Points on a hilly landscape, in no order, each with its height.
A ball rolls from a point to the lowest of its 5 nearest points, and stops where none of them is lower. Distance is the straight distance between rows; heights are no part of it.
z219 h=349: [142 139 108 165 169 133  85 143 146 105 164 139 111 123 123 142 136 141
 113 131 122 105 125]
z422 h=576: [143 126 102 230 190 143  52 162 166 109 205 188 115 155  92 149 130 161
  47 119 105 101 145]
z914 h=455: [109 113 160  88  83  90 188  93 129 155  77  99 139 112 134 126 124  97
 161 124 134 163 136]
z874 h=479: [ 98 110 169  93  62  74 204  87 134 169  67  99 143 116 132 138 127  88
 157 120 129 170 154]
z840 h=618: [ 98 116 168  92  76  59 222  70 146 161  68  96 148 105 146 120 114  73
 170 124 127 189 125]
z484 h=783: [143 123  89 140 118 233  75 184  64 118 165 159 139 162 120  81 104 163
  85 116 131  98 129]
z741 h=314: [134  99 125 164  96 141 114 110 118 146 107 149 120 104  92 174 140 169
 103 110  87 105 167]
z26 h=102: [142 142  97 193 202 148  58 171 156  98 207 172 116 166 113 131 130 147
  69 136 132 103 129]
z616 h=318: [125 136 129 126 143  93 148  98 153 123 111 110 125  92 145 143 132 118
 156 132 114 132 109]
z364 h=294: [130 104 132 137  93 140 124 115 105 146 101 139 126 115 104 158 135 158
 122 111 110 110 161]
z94 h=210: [126 114 138  94  81 169 136 141  76 143 104 125 140 153 116 109 124 147
 135 119 141 132 149]
z398 h=353: [109 100 161 114  63  95 175  96 117 168  70 114 136 115 113 161 136 119
 139 116 113 144 171]
z882 h=555: [139 154 105 114 192 169  93 171 120  81 188 129 125 161 157  80 124 116
 128 152 171 110  88]
z556 h=577: [134 159 112 137 196 119  98 143 161  95 171 126 113 128 143 125 136 120
 127 145 145 119  93]
z211 h=101: [118 106 151 105  55 135 149 118  92 160  88 124 139 141 107 138 130 140
 130 117 125 138 171]
z750 h=330: [143 135 112 198 188 121  74 140 169 110 174 159 106 123 107 169 142 152
  87 131 105 104 134]
z452 h=154: [148 130  90 219 178 170  49 174 145 110 210 184 123 161 100 120 119 162
  47 123 111  95 138]
z3 h=109: [132 165 110 180 240  69 100 144 205 108 183 146 102 127 132 165 133 117
 100 150 125 145  90]
z868 h=446: [ 97 117 173  76  70  81 211  86 134 154  74  94 149 127 144 104 112  70
 171 122 148 191 134]
z844 h=172: [125 105 140 109  45 173 132 146  62 166  95 137 148 158  98 125 119 158
 110 114 118 134 179]
z507 h=388: [123 140 141  72 126 117 177 110 134 118 111  96 139 121 165  73 121  96
 184 135 159 159  82]
z285 h=308: [117  97 146 126  79  98 162  90 123 163  75 119 129 103 114 170 139 132
 137 116 101 131 165]
z495 h=189: [102 112 172  82  43 109 177 114  98 164  75 105 151 151 114 120 126 104
 151 118 144 164 171]
z995 h=362: [103 120 175  54  67 104 208 102 118 144  86  89 157 149 142  75 106  73
 179 126 167 189 130]
z486 h=520: [110 110 147 124 105  60 192  68 152 160  71 102 128  80 142 162 132  99
 159 120  95 149 130]
z185 h=161: [126 114 134  96  52 183 129 153  59 154 103 136 152 167 104 107 113 154
 116 119 135 135 168]
z298 h=239: [108 104 166 102  23 122 159 119  86 173  72 122 146 151  93 147 123 128
 126 114 122 147 197]
z301 h=797: [148 131  83 182 161 210  50 189 103 102 202 175 134 169 119  90 104 160
  60 124 129  93 127]
z871 h=274: [138 132 118 179 166 113  95 122 162 119 149 143 106 103 114 172 141 142
 107 124 102 102 131]
z157 h=273: [128 112 132 107 102 151 135 128  96 138 111 127 134 134 121 121 134 142
 137 122 134 119 142]
z907 h=523: [109 122 158  78  92  75 216  79 144 148  82  94 147 109 158 100 110  80
 178 123 139 180 104]
z657 h=271: [123 119 144  83  96 147 150 130  97 131 105 114 138 146 128 103 132 129
 150 128 149 134 134]
z133 h=425: [139 149 113 164 197 103  93 137 171 102 170 135 104 118 129 153 138 127
 113 144 126 117 112]
z502 h=258: [137 124 120 172 146 109 107 109 153 125 130 138 109  96 111 176 145 149
 115 124  98 102 142]
z805 h=231: [132 105 138 151 107 105 138  91 135 149  91 130 121  90 111 186 146 144
 130 118  90 111 154]
z996 h=316: [140 110 111 156 114 157  97 132 112 130 131 148 120 118 103 145 134 165
 109 115 111 101 151]
z494 h=422: [121 136 148  73 117  98 186 100 140 127 101  97 143 115 164  84 117  93
 177 131 149 165  87]
z759 h=393: [148 124 106 216 159 144  65 141 154 114 170 171 112 124  94 162 133 165
  69 115  93  98 152]
z434 h=666: [143 121  89 151 126 211  75 173  84 115 163 160 129 153 117  98 113 163
  87 116 125 101 133]
z539 h=382: [105  93 167 122  65  79 177  79 124 181  65 115 131 104 110 184 135 115
 138 117 102 137 180]
z50 h=340: [101 110 174  78  65  88 200  97 121 159  72  99 150 129 132 118 123  88
 162 121 143 172 150]
z704 h=567: [146 129  87 204 155 186  54 168 124 112 193 178 122 149 105 114 120 165
  62 114 112  93 139]
z524 h=498: [137 153 111 109 182 143 108 151 136  93 166 118 123 138 156  95 130 114
 144 146 161 117  83]
z371 h=310: [102 103 173  97  52 100 180 101 110 168  67 107 139 131 114 145 130 108
 144 117 128 155 176]
z821 h=469: [129 176 108 157 243  70 109 150 203 100 183 132 108 129 146 146 123 103
 111 156 135 151  69]
z328 h=270: [118  98 153 123  30 138 141 120  84 180  76 139 142 138  88 163 125 153
 110 110 104 137 202]
z142 h=454: [141 140 108 145 166 151  84 152 130 103 168 140 116 133 125 128 134 141
 116 134 134 104 121]
z378 h=265: [116 112 158  82  71 124 170 119 103 149  87 105 144 146 125 109 132 114
 155 123 149 153 146]
z712 h=417: [132 170 116 138 206  85 122 130 188 105 159 121 109 112 157 136 125 108
 137 152 131 140  73]
z407 h=354: [132 130 125 101 130 152 130 138 106 117 128 120 130 138 138 102 137 138
 146 130 145 119 118]
z307 h=216: [130 115 132 140 125 102 135  96 139 137 101 122 118  90 122 170 146 137
 137 121 102 116 139]
z629 h=72: [134 176 110 105 207 123 112 160 158  86 180 116 122 140 166  91 121  99
 143 157 163 137  59]
z988 h=655: [101 112 163 108  78  59 212  70 147 164  63 100 142  95 143 150 125  80
 161 116 112 170 135]
z624 h=408: [124 144 132 116 152  78 162  93 167 122 111 106 125  84 159 134 128 103
 166 136 117 140  88]
z749 h=319: [128 169 114 165 211  66 116 123 196 109 153 129 104  96 145 171 133 112
 122 145 110 134  88]
z168 h=662: [148 128  91 171 146 196  62 170 103 105 182 164 126 154 113 105 118 161
  79 118 127  95 130]
z913 h=519: [144 128  96 156 140 186  79 158 101 111 166 153 124 142 110 113 123 160
  92 121 127  96 134]
z815 h=435: [129 148 129  96 151 104 154 105 150 112 119 106 130 109 163 104 128 105
 171 137 142 141  77]
z745 h=735: [139 148 101 159 191 157  74 169 140  92 192 147 117 154 133 114 129 135
  99 143 143 108 114]
z710 h=282: [146 116 112 180 132 138  90 121 137 125 137 151 112 107 100 170 139 163
  98 118  95  95 151]
z11 h=874: [149 131  75 170 151 227  54 196  91 100 198 175 137 174 128  79 105 156
  59 121 133  95 124]
z42 h=335: [136 116 114 122  91 194 105 152  71 134 127 143 135 147 110 110 122 163
 116 118 129 110 145]
z652 h=350: [131 152 128  86 156 125 150 125 138 106 133 100 128 123 168  80 122 104
 170 140 157 139  70]
z701 h=322: [134 100 124 151  82 156 112 123  96 149 105 149 126 117  90 161 130 171
 101 111  93 110 166]
z179 h=309: [135 120 120 126 117 150 115 128 107 122 125 132 124 121 119 130 140 153
 129 121 125 111 136]
z213 h=387: [137 133 113 129 144 160 101 146 112 107 148 130 124 131 128 114 133 145
 126 127 140 105 119]
z885 h=404: [120 127 141  88 116 107 169 106 129 131  98 102 136 114 147 111 129 114
 167 130 141 147 107]
z967 h=291: [119  89 155 138  47 106 153  96 104 178  68 132 128 116  88 188 139 144
 115 113  86 127 197]
z659 h=352: [110 105 157 112  79  81 181  85 134 167  70 109 131 102 125 166 137 111
 146 120 110 148 154]
z409 h=358: [138 143 113 104 160 163 110 154 115  98 158 122 123 146 149  89 131 123
 145 139 160 112  97]
z986 h=201: [122 115 145  80  72 172 142 148  69 144 101 121 145 165 123  95 122 140
 140 126 151 136 152]
z302 h=466: [137 143 108 198 220 113  73 155 181 106 200 165 105 147 113 156 138 139
  71 138 122 113 125]
z689 h=300: [141 106 117 175 110 147 100 119 123 137 125 152 120 107  97 169 139 168
  99 109  87  95 162]
z390 h=538: [136 165 111 124 204 123 102 156 160  86 180 122 117 137 155 106 128 108
 135 153 153 129  74]
z978 h=367: [130 160 123 126 176  81 143 109 179 110 128 111 121  91 163 134 123 107
 157 142 120 143  72]
z462 h=871: [136 161 103 144 214 136  84 171 152  89 200 141 114 157 144 110 130 118
 105 152 160 116  96]
z441 h=641: [136 161 109 146 214 114  91 156 172  95 186 134 111 136 145 124 131 112
 118 153 144 123  91]
z13 h=486: [143 129  97 199 165 161  63 155 139 105 181 171 114 143 105 138 126 158
  74 121 114  95 140]
z430 h=711: [133 170 108 132 231 111  98 164 172  90 195 130 111 145 159 108 126  99
 122 159 155 134  67]
z489 h=240: [132 109 130 117  86 160 124 137  82 144 108 133 137 135 105 128 130 155
 120 115 127 118 155]
z432 h=810: [140 145  99 140 205 165  75 186 134  86 208 146 117 171 145  91 126 123
 102 152 166 106  98]
z367 h=397: [135 152 120 110 170 122 123 131 145 103 144 114 121 118 151 107 130 115
 153 142 144 125  91]
z493 h=162: [140 134 110 107 140 180 107 159  95 106 151 125 129 150 137  89 127 137
 134 136 157 107 114]
z273 h=252: [129 132 125 153 149  89 128  96 163 127 111 123 114  84 133 174 139 126
 136 129  97 117 124]
z138 h=332: [130 126 126 106 116 141 132 124 116 126 116 119 128 127 131 119 136 136
 148 129 138 121 125]
z827 h=437: [133 165 110 161 225  94  99 149 186 103 183 138 106 131 137 144 130 113
 110 152 136 133  88]
z184 h=160: [135 153 121 138 181  96 120 121 169 105 141 120 115  97 146 146 134 122
 143 136 121 126  94]
z29 h=164: [120 107 146  97  68 146 145 128  87 153  93 124 140 144 110 124 127 142
 135 120 135 133 162]
z217 h=140: [132 161 121  98 181 120 131 137 155  96 153 110 125 121 170  91 125 103
 159 151 155 139  60]
z937 h=615: [114 128 146  96 117  75 193  82 155 138  86 101 138  92 158 120 118  91
 169 130 120 160  99]
z233 h=329: [121 127 145  73 112 133 162 120 111 126 106 104 141 135 147  88 126 114
 168 132 159 142 111]
z338 h=561: [137 143 105 128 170 164  92 157 120  97 175 135 123 148 137 101 132 133
 120 142 153 104 108]
z84 h=272: [134 121 122 139 123 138 119 118 125 126 117 132 124 112 115 148 138 153
 129 121 116 105 140]
z632 h=317: [147 128 107 188 163 137  83 135 146 111 161 155 110 117 104 157 138 153
  93 125 111  99 140]
z251 h=229: [120  97 152 125  50 123 152 108  98 173  75 133 133 126  94 167 134 143
 122 113 103 132 187]
z636 h=702: [109 121 152 105 102  57 212  66 160 154  73  99 137  81 160 137 117  88
 170 127 107 169 106]
z221 h=357: [139 123 108 109 117 195 107 161  80 116 142 136 135 155 126  90 121 153
 124 125 146 108 126]
z608 h=444: [121 131 137 126 134  65 171  80 167 138  89 107 123  75 153 160 133 105
 162 130  99 141 106]
z70 h=679: [ 99 117 150 121  97  42 221  56 166 165  64  99 136  71 160 154 117  80
 166 120  93 173 115]
z992 h=269: [124  95 147 137  77 107 151  93 121 164  74 127 126 101 105 183 146 143
 123 111  95 124 174]
z411 h=482: [142 139 102 177 182 145  71 155 145 101 185 156 117 137 113 137 134 145
  92 129 124  97 125]
z312 h=394: [127 139 136  87 134 116 159 113 134 120 114 102 134 118 157  95 125 106
 169 136 148 142  89]
z232 h=722: [144 142  94 129 167 191  78 178 101  91 188 143 130 165 138  86 121 138
 111 138 156 100 110]
z204 h=721: [145 134  92 142 149 200  73 180  92 100 181 152 131 160 129  87 115 151
  95 129 146  94 120]
z628 h=131: [114 115 152  95  20 175 132 159  51 173  93 133 157 180  98 108 105 142
 116 119 128 151 187]
z723 h=279: [119 110 148 107  96 109 155 103 121 149  87 113 132 112 126 138 137 124
 149 120 128 136 141]
z506 h=371: [115 128 158  59  97 117 191 109 117 136  95  95 150 140 154  66 117  90
 179 132 161 167 105]
z598 h=306: [128  92 139 154  69 129 128 103 109 168  85 142 124 109  90 180 141 163
 107 107  85 109 182]
z540 h=129: [110 117 165  95   9 156 139 151  58 176  83 126 160 182  99 118 107 131
 118 115 133 158 198]
z538 h=348: [146 121 105 179 139 163  77 141 123 116 161 158 118 121 104 143 133 164
  89 115 105  96 142]
z77 h=232: [122 104 147 113  79 115 153 105 112 154  83 118 134 119 115 147 136 133
 141 121 119 131 159]
z734 h=485: [137 167 105 106 213 149  98 176 147  75 197 123 125 158 170  79 123  98
 136 162 175 124  65]
z626 h=320: [106 119 168  67  71 109 190 107 112 153  84  97 148 143 139  97 122  95
 168 126 156 166 138]
z533 h=336: [134 134 127 120 140 116 130 114 138 117 125 118 123 109 139 130 136 127
 147 134 130 121 115]
z648 h=471: [132 163 115 119 197 102 118 132 168  97 156 117 116 116 157 119 127 107
 143 149 144 131  72]
z664 h=139: [120 109 140 123 110  96 155  90 137 150  89 112 124  94 129 162 143 127
 144 119 108 127 140]
z56 h=259: [131 137 128 141 157  91 134 108 164 122 120 114 117  92 142 154 136 121
 147 131 112 123 107]
z389 h=103: [108 116 169  79  25 149 163 142  68 162  84 112 158 179 113 107 115 115
 138 120 150 164 181]

Where does a ball stop that starts at each point below?
z432 | z493
z539 | z211
z598 | z211
z689 | z664
z907 | z211
z701 | z211
z301 | z26
z815 | z629
z70 | z664
z636 | z664
